Each row is a point on a tangle of strands that fork, close into loops and nearly touch. The rows are in no order.
Points whose rows are less than 95.7 apart are linked; no others are. Some points are linked to none.
K_874: [  2 -29 -45 -49  22 -29 -24 -23  20   8 -15 -18  -7  16   5 -21  18  20
  55   4  40   7  39  -7 -25  41   0  -8  14 -29 -17]
K_7: [-14  19 -28  22 -70 -15  13  28  72 -39 -19 -15   7  -1  28 -10  -9 -28
  29   2  49  18  -9 -22  34  16 -13  -1  24   1   5]
K_996: [ 30  -7 -30 -11 -14  10  60 -66   7   7   0   2  48 -22  34 -14   3 -62
  12  28  12  26 -15 -16   5 -13  18 -16  18  18   6]
K_695: [-16  23  26  -1   6 -21  24  25 -17   3  17 -29  19  14  10  -5  22  23
 -35 -10 -10   1  -5  10  19  17 -16   3  -3  19  10]
K_84: [-11 -18 -38  26   1  47  25   5 -24 -16  -8  17  -5 -19   0  18  -8 -36
 -47   1 -24  12 -22  -4  -6 -11  21 -28 -16 -19  41]
K_137: [ 13 -22  42 -15  43  -9  12 -27 -25  38  22 -10  57   9 -22   0  39  -5
  24  37 -27   9  -8  14  -4 -22 -29  -9  12 -11 -16]
K_934: [-14  21 -38  34 -34   6  32  25  -3 -11 -21  11  16 -45  -1   3  -7 -12
 -18 -17  40 -33  12  -4  25   2 -43  -5  18  15  68]
K_617: [-30  67  72  15   9 -29 -36  37  10 -26 -15  -4 -17   3   2   1   1 -37
  51  -2 -18 -25  -6   5  80 -16 -17  29 -18  16 -39]
K_468: [ 37 -31 -76 -14 -11  36  17 -71  25   8  -7  13  14 -22  31 -10  -2  10
   4  11  49   3   9 -15 -57  11  31 -48  16 -14  24]
K_117: [ 31  29  54   1 -29 -33  -1   6   9 -20  -1  -3  -2   8  -8 -17 -37   4
  24 -16 -13 -16 -13  20  25 -32 -10   9   0  -5 -28]
K_122: [ 11 -43 -13 -11   2   6  27 -55   0  -9   2  19  26   6  26 -31 -10 -31
   3  22 -23  40 -13 -16  -9  -5  38 -17 -16  -2 -33]
K_650: [-33 -36 -25 -25  41  -3   2 -23 -20  15  15 -16  44  14   9  -3  42  72
 -22  -7  -4 -19  15  20 -25  -5  27 -15  -7 -28  -2]
K_711: [-10   7  60  26  18   6  -3  46 -39  -1  34 -18 -29  19 -24  17   2  61
 -61 -15 -46  13 -29  22 -16 -13  -3  17  -5   6  -1]
K_343: [ 17  -3 -35  18 -18  25  34 -23 -13   8 -25  16  10 -32 -19  13   5 -48
  13  17  42   2  14 -13  -7   3 -19 -10  36   7  48]
K_97: [ -9   6  45   7   5  -3 -26  31 -30  -6  21   9 -23  14 -16   6  -8  66
 -36 -31 -32  -8  -6  26  -3 -12  -6  10 -25   2  -5]
K_894: [ 21  11 -51   2 -69  13 -10  31  57  -1 -14   3 -27  10  14  -8 -25   1
  11 -15  56 -26   7 -20  -7  48 -18 -15  14  -4  47]
K_273: [-13 -12  -2 -35  17 -46   2  -7  31   9 -20 -32  20   4   2 -33   5   5
  53  15  26  17  29  -1  -4  35  -2  -4  19  -7 -39]
K_402: [ 27  22  39  -7 -48 -14  -3  28  12 -15  33 -14 -16  27  -3 -12 -32  79
 -37 -40  -4 -15 -14  24 -15  17  11   1 -20  -5 -12]
K_757: [-45  14 -38  10  32 -23  11  39   1   8 -20 -16   5 -37  13 -12  34  21
 -28 -16  35 -15  14   4  15  22 -33  -4  -4   8  42]
K_442: [-17 -12 -67 -20  29  11   8 -26  19  19   6   4  36 -37  29  -6  26  32
 -33 -16  58 -25   3   8 -39  11  19 -16   8 -20  40]
K_146: [-34   5  62 -38  13 -41 -35  11 -29   5  -6   6 -17  30  -9   9  10  41
  -4 -12   0   9  48   0   7   9  28  35 -18  19 -91]
K_901: [ 10  -1 -19 -10   8 -23  39 -29  -5  -5   0 -22  40 -11   8 -26  12  -1
  30   4  24 -12  16  10   3   3 -10 -16  15   0   7]
K_611: [ -3   2 -54 -35  -6 -30  -4 -23  53   7  -1 -22  35  -1  35 -33  17  27
  30 -17  57 -41  18   7 -17  43  23  -9  12 -11  15]
K_585: [-74  24  66  -9  41 -17 -37  47 -26   8 -18   8 -33   7  -9  30  22  -1
   1  -3 -40  -3  30   0  30  -2   6  32 -23  25 -45]
K_997: [ 29  -3 -48  -4 -42  -6  66 -38  22  10   6  -6  83 -24  14 -26  -4   0
  12   7  48  -2   1  -2   5   7   1 -17  39  18  18]
K_314: [ -4  22 -53  26 -64  37  61 -12   9   0  -5  24  12 -34  28   9 -18 -39
 -42 -16  36   2  -5 -26  19  -6  10 -10  18  44  56]
K_138: [-15  12   0  27   0  22   1  22  -5  -1 -24  10 -27  -5   3  11  -2 -70
  -7  16 -22  16 -28  -6  10 -18  -1  -1 -14   7  27]
K_891: [-11  20  28  -2   7 -22  -3  -1   3 -12  -7  -2   0   6  -7  -4  -6 -63
  28   6 -22 -14 -12   0  42 -15 -16  17 -22  13 -24]
K_225: [-17 -35 -32  -3  32  25  43 -19  -7  22   5 -11  68 -25  15   9  33  -3
 -41  35  27  26 -14  -4 -30 -16  24 -28  19 -17  24]
K_604: [ 62  25  21  43 -30   7 -12   6  18 -44 -19  24 -69  -2  -9  -5 -68 -35
  60  20  -9  15 -14  -9 -12 -22   2  11  -8  16 -24]
K_828: [-27   6  34  -2  14   4   0  40 -17  14  -7  -9 -27  12 -19   7   3 -18
 -18   2 -13  28 -25  22  -9  -3 -12  16  -6  -1 -11]
K_750: [ 24   0 -37 -26 -14 -25 -14   3  39  14   1 -17   8  25  17 -20   8  43
   8 -27  35 -56  13   3  -5  41 -13 -15   1 -14  31]
K_338: [  71   35   28   39  -40   45    4  -14   15    0   23   11  -19  -12
  -18   16  -26 -107   25   17   -1   -5  -47   -8   13  -27  -19   22
   38   43   16]
K_871: [-25   1  -5 -31  16 -49  12  -1   8  -3  14 -30  50  27  33 -34  25  41
   1  -5  27  -6  22   8  12  46  30  -4  -9   7 -36]
K_715: [-57  11   9  23  71 -15   5  23 -16 -18   8 -13  -7 -14  24   3  62  26
 -68  11 -64 -26   4   4  27  15 -15  21 -29  42   1]
K_737: [-13 -29 -49 -29  17   9 -33  -3   1  16 -11   1 -17   4   3  -2  15  36
 -12 -26   0 -28  16   4 -26  21  13 -12 -20 -38  10]
K_467: [ 37  37  35  28 -12  44  -4  11   6   1   9   9 -26  -4 -17  26 -20 -83
   1  -8 -15 -12 -52   7  19 -26 -26  20   0  33  31]
K_608: [-25  16 -56 -10   9 -10  10  30  13  11 -15 -12  21 -26  21 -12  36  39
 -44 -30  43 -43  14  -4   1  46 -23  -4   7  10  61]
K_670: [ 40  46  45  33 -37  31  17  17  -4  13  27  12 -22   0 -22  27 -40 -48
 -25  -7 -20 -17 -62  25  12 -35  -6  11   5  22  25]
K_86: [-29 -20   1   3  47  15  26   8 -22  33  13  -8  49 -16   8  15  60   1
 -57  34 -15  13 -19  -1 -12 -15   0 -16  13  -9  28]
K_144: [-20 -17  54 -24   2  10 -34   1 -26   9   6  26 -23  21 -33  16 -23  18
 -11  -5 -29  36  10  -2  -5 -17  34  19 -23 -20 -65]
K_293: [ 55  -4 -63   5 -76  13  26 -41  59  -1  -6   9   5  -5  19 -20 -32 -18
  11   3  68  18   9 -40 -32  42   8 -24  41  31  31]
K_983: [ 19 -39 -32 -35  -1 -13 -35 -50  25 -12 -23  27  -7  24   5 -37 -28  18
  30  -6  10   7  44 -12 -19  15  45 -17 -19 -12 -47]
K_129: [-53 -36  14  -9  38  20 -27 -15 -41  12   4  20  19  19 -18  29  23 -22
 -26  25 -65  13 -14 -12   5 -28  39   5 -24 -30 -32]
K_956: [ 36  25  78   1 -13 -26   1   1  -5 -11  37  -1  -1   3 -18 -12 -34  30
 -10 -10 -12 -19 -25  26   9 -26  -3  21   4  -1 -39]
K_214: [-22  27 -12  32 -14  30  30  31 -10  16  -3  15   2 -34  -3  23   3 -56
 -47 -14  -9 -12 -29  11  32  -2 -39  13  14  26  55]
K_795: [-31 -41 -63 -10  24  11 -10 -28  -8 -13 -20  11 -20  -8  14  -3   7  10
  15 -15   6 -10  26  -8 -33 -11  42 -21 -32 -40   0]
K_743: [ 64 -20 -13  19 -14  22  14 -25   6 -10 -15  19 -17  -1 -16 -10 -22 -27
  32  27  25  43   8 -13 -32   0 -37 -14  40   7  16]
K_736: [ 86  19  19  63 -46  39   4  -1  14 -37  -8  23 -60  -5  -5   8 -63 -48
  36  11  -4  12 -23 -23 -26 -27 -17  11   3  32   3]
K_754: [ 39 -46   4 -31  -7   9 -14 -51  15  -9   7  30  -2  28   1 -34 -42  26
  22  -2 -12  38  15  -7 -18  17  34 -12 -16 -18 -52]
K_373: [-61  13  14  14  41 -42  -1  15  -3 -10   8 -16   0   2  29 -10  46  63
 -54 -21 -24 -23  15  11  19  28 -10  14 -36  36   0]
K_15: [  7  -3  51  -3  25 -18  19   1 -34  22  39 -31  29  28   0   4  39  42
 -22  14 -14  16  -9  24  -1   0 -14  -7  14  13   2]
K_222: [ 20   1   8 -15 -21   2 -31  20  10 -19   0   6 -49  12 -22 -10 -38  16
  19 -14  10   7   2   8 -26  14   1   1  -8 -24 -19]
K_139: [-45  -4   8  12  48  -9  18  30 -22  13  -4 -18  13 -15  -1   6  47 -19
 -49  17 -24  11 -26   0   4   6 -11  -3  -9   3  22]
K_91: [ 49  14 -41  43 -90  15  39 -12  36 -30  -9  16  -1  -2  22   9 -48 -34
  35  -5  26  -7  -4 -30  19  -4 -20  -3  32  39  11]
K_531: [  8  15  -4 -17 -19 -31 -29  17  33  14  18 -24 -17  40   1 -17  20  67
   4 -42  16 -50  20  10   2  49 -28  -1  -8  -6  13]
K_302: [ -9   5 -17  40  -2  50   6  48 -11  -7 -11  18 -41  -3  -1  36 -23 -47
 -35  -2 -31  18 -41  11  -7 -15  15   0 -10 -14  41]
K_543: [-57   5 -13 -17  39 -36  -8  10  -1   0  12 -26   0  10  43 -11  44  80
 -44 -25   5 -32  21  10  -6  43  11  13 -26  18   2]
K_843: [-15 -28  20 -26 -11   0 -30 -21 -12  -7  -3  45 -19  16 -13   1 -21  -1
   5 -11 -25  16  29  -4  -3   1  47  -4 -27 -21 -76]
K_451: [ 56  -3 -47  44 -43  -8  27 -27  32 -28 -37   5  -9 -14  22  -2  -7 -45
  64  25  48   9  19 -51 -10  10 -11 -14  41  43  11]
K_960: [  0  20  45   4 -14 -25 -15  -1 -11 -29 -11  13  -7   7  -5  -5 -30 -19
  30  -5 -15  -5   8   6  38 -11  -6  17 -26   0 -48]
K_345: [  8   7 -66 -14 -38 -34  16 -11  60  -9 -16 -21  36   4  38 -31 -11   2
  21  -9  59 -21  10 -14   5  34  16   3  21   2  13]
K_565: [-60  -1  60 -18  21 -21 -51  40 -27  -6  12 -19 -55  21 -11  15  17  81
 -20 -25 -17   6  29   2 -10   3   3  34 -11   8 -37]
K_629: [-33  19 -18  14  41 -11  -3  67 -11  -8 -23  -3 -11 -35   9   8  33  -1
 -28  -4 -16 -10   5   4  30  16 -41  17 -12   2  42]
K_872: [  4 -43 -10 -47  20   0 -38 -18  -1  33   7   0  -9  26 -20  -8   9  50
  24   4   2  30  29   5 -43  20  12 -12   2 -36 -26]
K_948: [ -7  15   2 -31 -15  -4 -42  35  18   8  14 -14 -46  36  -1  -1  -2  71
  -9 -49 -10 -34   6  19  -6  35  -4   4 -31 -15   8]
K_555: [-21 -12 -11 -11  36   1  21 -33 -10  11   0 -16  42  -8   6   2  35 -79
   2  40 -17   4 -27 -15  10 -15  31   1  -8  -4  -7]
K_941: [-50   4  41  22  53  -5 -14  41 -35  -1  12 -14 -26  -1   1  22  45   4
 -46  -4 -68  -8 -16  16  20  -4 -16  34 -19  22   9]
K_976: [ 34  29  41  29 -22  11 -23  26   1 -25 -13  14 -75   2 -14   3 -74 -24
  42  -5  -7   8 -19  17   0 -27   4  26 -12 -12 -22]
K_124: [ 36  21  58   8   4  11 -15 -18 -13  -3  15  15 -30  -6 -29   5 -39 -27
  23   6 -31  -7 -23  19   9 -60   5  20  -6 -12 -29]
K_453: [ 22   8 -33  -1 -43  25  70 -53  12  18  10   9  64 -30  23  -3  -7 -36
 -12  19  36  21   0 -17   2  -5   4 -16  42  29  31]
K_294: [ -5  16  70  -8  11  -7 -30  18 -32   0   3  12 -26  12 -26  19 -17  14
 -35 -13 -48   4  -9  17   2 -25  19  19 -20  -7 -41]
K_485: [ -8 -49 -46 -31   8  15 -35 -45  -8 -12  -9  24  -8  10   5 -17 -16  23
  20  -7   0   1  32 -10 -16  10  56 -20 -32 -33 -29]
K_826: [-21 -46 -46   0  36  20   7 -24 -19   8  -3  -2  26 -20  11  10  28  -2
 -15  24  -6  12 -12  -1 -28 -20  31 -38  -7 -42  16]
K_182: [ 12 -20 -78 -18  15   0  11 -58  31   8 -15  -4   6 -22  22 -20  17  -9
  11   9  73   2   4 -11 -60  11  40 -33  21 -17  34]
K_977: [-11  52  44   9   2 -20 -14  23   4 -12 -20 -22  -2  -2   6   1  12 -58
  53   8 -10  -9  -6  -9  60 -16 -40  13  -8   6  -9]
K_508: [ 14 -15 -15 -12  -2   3  19   4 -27  14  17  -1  33  -6 -15   5  16  41
 -22  -9  10 -15   5  14 -15  -2 -32 -19   1 -12  35]
K_88: [ -9  40  -8  13 -46  -7  12  54  30 -17  -1  -6  -9  -7  25  -8 -18  26
 -11 -39  12 -25  -5   2  35  18 -19  -8 -13   5  40]
K_556: [ 13 -37  24 -14  -9  10   1 -41  -1  -3   4  23  -2  23 -12 -20 -23  -7
   0   9 -19  38  -9  -9  -3  -6  47  -8 -15 -10 -46]
K_536: [ 88  19 -12  58 -62  11  39 -25  29 -44 -10  23 -25  -6 -10  16 -52 -39
  40  11   8   3 -16 -21   2 -25 -22   3  31  46   8]
K_995: [ 29 -18  32 -22   6 -27 -11 -14  -3   8  26 -13  20  21 -17 -15   4  76
  17  -6   8 -10  23  26 -12   1 -15  -3  10  -6 -22]
K_967: [-23  16  78 -12  10 -36 -18  22 -18   0  17 -24 -21  27  -5  -6   7  56
  -4 -22 -12  -2  20  15   1   6  -6  29 -12  17 -52]
K_211: [   3    3   -7   18    5   29   18  -13   -8   17   -4    0    2  -14
   -7   21   25 -102   -8   29    0   10  -36  -25   12  -12   -2   -2
    8   10   35]
K_710: [-24  41 -13  49  -5  34   6  76  15 -14 -16  25 -39 -34  12  18 -20 -19
 -35 -18 -22   2 -15  30  36  10 -26   8 -25  12  58]
K_636: [ 24 -20  24  -8  -3  18  15   0 -16  13  15  -5  11   7 -30   9   8  15
 -16   8 -12  17 -24   7 -15 -12 -25 -11   0 -16  18]
K_65: [ 19   5 -42  36 -27  -3  21 -11  24 -32 -38 -13 -15 -25  26  -4   1 -57
  52  19  33  12   5 -34  -2   0  -8 -14  -5  14  30]
K_413: [-24  33 -40  38 -27  34  42  15  -4  15   3  25  15 -52  11  21   1 -54
 -66 -13   9  -1 -11 -16  29  -8  -6   8  26  35  70]
K_106: [  4 -14  -2 -13  48 -14  17 -54 -19   4   0   2  62  -9   2 -27  19 -14
  60  36 -17   6  34   6  14  -9  -4  -5   0  -3 -38]
K_149: [ -1  -4 -23  13  -1  10  28  12 -32   0  -9   7  18 -25 -14  14   7  11
 -11  -4  13 -28   4   7   6  -3 -45  -3  23   2  58]
K_53: [-24 -32 -36  12  14  37  -1  26 -25  -9   2  26   5  -4  -5  12  -1  15
 -58 -12 -50   5 -26   3 -12 -14  22 -16 -18 -38  17]
K_60: [  4  51  45  33 -12  24 -18  51   6 -13   6  12 -58  -1  -9  11 -59 -19
  16 -13 -13   1 -35  31  22 -31   2  22 -20   2 -12]
K_616: [-31  16 -24 -12  23 -33  19   5 -17 -10 -19 -23  22 -21   4 -15  30  -5
   3   4  25 -23   6   2  17   9 -21  -5  -4  -6  12]
K_916: [-34  -7  28 -32  15 -46 -23  12   2  14 -11 -30   5  23 -13 -23  13  17
  25   6  18  25  24  -6   1  38   3  16  -5  -3 -64]
K_634: [ 24  -2 -29 -21 -30 -35  43 -12  28  -4   4 -19  57   6  17 -38  -9   8
  18   2  40  -6   6   1   5  30 -11 -11  23  10   0]
K_778: [ -1  39   7  17 -38 -10  29  35  -2 -32  -6   4  -3  -9  -5  -2 -27  -8
  -1 -29  -6 -23  -8   8  40 -13 -35   1  -4   7  20]
K_541: [ 55 -21  13   3  -6  36   4 -20  -6  17  -2  12  -2   3 -36   1 -20   0
  12  22  11  46  -7   4 -31 -14 -21 -24  22 -25   6]
K_46: [ 37   8   6 -13 -59 -24  -6  14  35  -1  24  -2  -6  28  -9 -34 -33  48
 -10 -32  19 -22  -2   9  -5  25  -8 -15  -8  -7  -8]
K_908: [-74  10  37 -29  28 -33 -33  34 -20  -3  -8  -4 -16  19   9  17  28  27
 -11 -11 -15   0  40  -5  21  29  21  25 -32  14 -64]
K_862: [ 17 -18 -53  23 -11  10  15 -20   6 -18 -32   8 -19 -13  22 -11 -14 -42
  23  11  30  18   3 -29 -31   4  18 -22 -13   2  14]
K_210: [-26 -15  -7 -20  25 -11  -6   8 -16  21  22 -20   9  20  20  -6  41  86
 -53 -14  -2 -17   3  18 -24  31  13  -8 -20 -11  11]
K_600: [-11 -12  47  -3  26   6 -24  27 -29  12  -3 -14 -37  11 -37  26   2 -42
   9  11 -36   9 -25   5   1 -25 -13  17   2 -18 -10]
K_990: [ 33 -14   3  14 -18 -13   3 -30   9 -29 -23  18 -26  19  -2 -22 -41 -47
  53  22  -3  28  -5 -22  -8   2  -1  -3  -3  -2 -27]
K_593: [  0 -43  64 -19  38  10 -45 -30 -27  28  28  14  33  19 -32  35  11  28
   9  41 -62  23   2  16  -9 -47  11   4  21 -30 -57]
K_433: [-31  43 -15  30  -5  16  27  63  16  -5 -11   6  -9 -47  29   4   7 -32
 -54 -12 -10  -8 -22  10  53   2 -25  23 -14  37  54]
K_365: [ 29  -8 -42  18 -53  18  38 -19  15  20  -8   4  22 -28 -15   4 -17 -14
   2   9  62  10  25 -17 -21  15 -20  -9  53  17  45]
K_689: [ -8 -10 -69  -1  13   7  15 -32  20 -11 -35 -15 -14 -34  30 -20   1 -37
  21  10  62  22  -3 -22 -30   5  40 -20   4  -1  17]
K_155: [ 13 -19  78 -20  40  -2 -56 -26 -39  28  18  17  -6   9 -46  30  -1  28
  16  32 -63   8   6   0  -1 -57  14  37  13  -5 -62]
K_415: [ 21  -5 -34 -16 -41   7 -15  23  36   4 -13  -2 -41  23  -1 -22 -18  -3
  13 -23  45   6   2 -10 -24  43 -10 -20  12 -27  24]
K_700: [  8   9  55   0  48  25 -51   8 -32  17  13 -10 -37  12 -48  39   1 -56
  24  19 -49  -3 -37   6   7 -51 -13  42   4 -18 -25]
K_751: [ -2  13  40 -24   7 -37 -26 -22 -21 -29 -13  17  14   9  -8   0 -16  17
  46  -8 -20 -24  41   6  43 -22  -1  22 -11   6 -63]
K_962: [-19 -28  -7  -1  35  24   9 -25 -28   8   1  10  22  -6  -2  20  15 -39
 -11  33 -35  16 -16 -14  -4 -25  16 -14 -12 -29  -6]
K_335: [ 12   4  75 -12  36 -12  -5 -14 -26  22  37 -22  23  20 -29   8  36   9
   0  35 -33  13 -16  15 -11 -20 -22  22  13   9 -31]
K_808: [  53   13   15   28  -32   41   15  -28   -4   21   12   11    6  -10
  -27   32   -3 -100   13   17    5   -7  -21  -10   16  -13  -37    5
   40   42   55]
K_414: [-29 -13 -20 -31  22  -4 -47  32   4  15  -3 -13 -31  13   1   2  18  63
 -11 -30  -6 -29  28   2  -5  33 -14   4 -18 -30  24]
K_534: [ 66 -24 -24  44 -17   7  26 -46  12 -22 -16  18  -2 -22   4 -15  -7 -42
  51  37  21  34  10 -39 -19  -2 -15 -18  31  42  17]
K_477: [ 25   5 -64   1 -66  14  40 -36  54  26   8  11  33 -19  18  -5 -14  -7
   3  -2  81   9  26 -32 -15  30  13 -17  61  31  37]
K_672: [ 15  30 -40  21 -70  15 -13  47  49 -16 -16   4 -24  -2   1   3 -35  16
  -2 -42  39 -26  -5   7  19  33 -24 -26   5   1  44]
K_361: [-41 -43 -21  -8  57   1   0  -8 -39   7  11   7  48  -3   9  10  38  51
 -41   8 -35  -6  12   9  -9 -25  39 -25 -20 -20  -6]
K_649: [ 27 -21   6 -14  43 -11  26 -50 -19  13  -3   1  58  -3 -16 -11  26 -12
  41  48  -8  22   3   7   6 -10 -26  -8  29  -2 -12]
K_24: [ 35  -2 -76   0 -41   2  17 -41  60 -22 -11  -6   2  -5  37 -25  -8 -18
  26  -3  64  -6   1 -29 -20  39  27 -22  22   1  22]
K_656: [-61 -24  14  -7  48   0  -8 -27 -38   6  10  24  39  15   8  23  28  24
 -29   7 -52  -2   7 -11   4 -28  47   3 -23 -11 -43]
K_168: [ 14 -53  39 -27  28  11 -30 -32 -20  33  28   2  28  17 -18  18  11  60
   4  34 -41  29  20  20 -26 -28   2 -12   8 -44 -39]
K_602: [ 15 -19 -35 -27  -8 -18 -24  -8  36   3 -30 -12 -26  15  -5 -21  -7  -5
  46   0  33  14  25 -12 -34  39 -12 -11   4 -28   2]
K_44: [-89 -19   8 -12  67  -7 -31  48 -25  10 -13  -3 -14  -7 -10  40  43  -9
 -26  19 -45  19  17 -22   1  -2  24  22 -27  -3 -37]
K_31: [-72  -1  46  -9  52  -3 -50  36 -37  10   2  -3 -20   9 -26  54  22 -18
 -22   9 -50  10  11 -12  17 -21  17  52 -12  -4 -39]
K_979: [-29 -39 -26  -8   7  13 -31  13 -37  -5   5  20  -9  15 -15  13   2  57
 -49 -25 -62  -4   5   4 -15 -15  26  -2 -34 -42   0]
K_722: [  3  59   2  48 -43  42   9  74  21 -28  -4  32 -32 -16   5  20 -50 -23
   0 -22  -4  -4 -28  27  36 -16 -29  13 -11  27  48]
K_423: [-28  18  12  -7 -11 -49  32  24  11  -5  10 -36  39   8  29 -23  12  17
  -4  -7  20   2   1   0  20  29  -9   3  -8  24 -12]
K_424: [ 15 -55   3 -36  24  18 -20 -31  -7  44  21  -4  23  17 -21  -6  23  53
  14  23 -18  51  17   4 -43  -5   1 -21  17 -46 -25]
K_329: [  3 -18 -18  -6  12  -2  37 -53   0  -5  -5   0  53 -10  19 -25  16 -55
  15  44 -11  16 -10  -9  12  -8  31 -15 -17   8 -13]
K_506: [-16 -23 -66  -8  27  10  17 -50  -9  -6 -13   1  32 -36  18  -8  20  10
 -30  -9  33  -8  -7   5 -29 -23  37 -33   2 -33  25]
K_523: [ 10  51  17  25 -30  12   4  61   2 -25  -5   9 -36  -8  -6   7 -45  -9
  -7 -25  -4 -14 -28  19  20 -10 -20  20 -21  -6  19]
K_530: [ 51  12  18 -11 -45   8 -21  18  27  -2  27  -2 -39   4 -23  -8 -52  39
   6 -30  14  -6 -10  11 -33  11  -5  -9   6 -31  -3]
K_473: [-14  33 -55  38 -30   3  23   7  34 -54 -54  -1  -6 -30  42  -5  -6 -46
  31  10  51  -7   1 -41  35 -14   1 -23  -4  25  38]
K_671: [  9  25  -6  34 -23  33  25 -16 -14  22  -4   9   3 -35 -13  31  13 -90
   9  22  22  -5  -4 -29  13  -8 -26   0  39  36  50]
K_545: [  0   0 -48 -18  -7  -1  17  -1  11  23   1 -10  27 -26  18  -4  25  44
 -33 -24  57 -32   6  -9 -21  34  -2 -18  26  -6  56]
K_936: [ 11  31 -46  32 -89  23  44  12  36 -20 -11  -1   1  -9  36   6 -41 -37
  -8  -8  31  11  -8 -29  30   8   0  -9  10  33  38]
K_360: [ -4 -12  12 -30  -3 -30   1 -25   4   4  31  -8  37  41  29 -32  10  67
   5 -22   7 -13  15  10  -4  44  25  -6 -16  12 -38]
K_947: [-35  21  16  14  52   1   1  44 -19  15  -7 -14  -6 -17  -5  18  34 -39
 -26   6 -45 -11 -14   6  28  -4 -34  14  -7  10  26]
K_579: [-14 -26  10 -32  12 -21 -19  15   0  21  -5 -19 -18  27 -11  -6   7  17
  10 -10  14  34  14  -5 -29  24   0  -1   0 -18 -29]
K_970: [-60 -17  29  -7  35 -13 -38  51 -32   7   6 -10 -39  24 -13  31  33  54
 -39 -18 -45  21  17  -1  -8   5  11  31 -11  -4 -35]
K_835: [-61 -34   7 -15  36  -8 -33  31 -21  10  -9   3 -11  11 -13  25  16  14
 -21   9 -28  20  21  -6 -11   6  21   7 -19 -21 -31]
K_635: [ -8  31  85  15  20  -7  -9  43 -20  15  37 -21 -20  22 -11  13  11  15
 -57  -4 -35   4 -46  27   2 -12  -8  38 -15  28 -11]
K_721: [  8 -10  20 -21  29 -38  -3 -32 -18 -16  -7   2  37   7 -13 -17  -5   6
  57  20 -17   1  39  19  19   0  -6   9  -6  -5 -55]
K_379: [ 21 -17  39 -12   8  -6  18 -17 -19  36  39 -16  42  30  -3 -16  34  69
  -7  10   0  20   7  30 -28   2  -8 -22  12  -4 -15]
K_26: [  2  -1  -8 -22 -23  -9 -33  21  11 -13 -17  -2 -47  26 -13  -8 -23  33
  18 -37  -7 -19  21   6   0  13  -8  -1 -32 -24  -6]
K_72: [ 24  -4  70 -15  17  -2 -29 -34 -19   4  23  21  -2   7 -32   4 -31   0
  14   7 -47   9   4  19   3 -52  10  21   4 -12 -61]
K_289: [ 61  15  54  21  17  41 -36 -32 -13   5  29  13 -47 -12 -43  17 -41 -42
   8  18 -36 -22 -46  25  -4 -68   3  24   7 -18 -14]
K_662: [  9 -12  14 -37  12 -32 -26 -22  -6  16  33 -16  25  42  15 -29  28  94
  21 -30   3 -41  35  28 -14  29   7   0  -6   4 -16]
K_230: [ -5  27 -61  22 -29 -26  15 -11  51 -48 -39 -13   9 -17  36 -13 -10 -25
  46  -7  59 -36  16 -31  34  -6  -9 -21  11   7  14]
K_454: [ 35  24  55  20  39  35 -61  -7 -19  11  24  -3 -57   2 -36  33 -28 -64
  17   9 -50 -34 -48  26  11 -66   2  45   6 -11  -3]

A fork is a point with three links, a tip a point with one. Leave the first point through the second and follow the links. Name the first fork or tip that comes.
K_874 / K_273 | K_828
K_656 / K_361 | K_947
K_314 / K_936 | K_523
K_715 / K_373 | K_962
K_934 / K_149 | K_65
K_65 / K_451 | K_934

A piece is all that can be reached along the links. How many separate loops has the piece of each point below (a circle has one, a figure eight two, a Y none), and how many tips (points with one link)?
K_608 | loops 4, tips 4
K_916 | loops 1, tips 1
K_751 | loops 1, tips 2
K_508 | loops 0, tips 3
K_908 | loops 1, tips 0
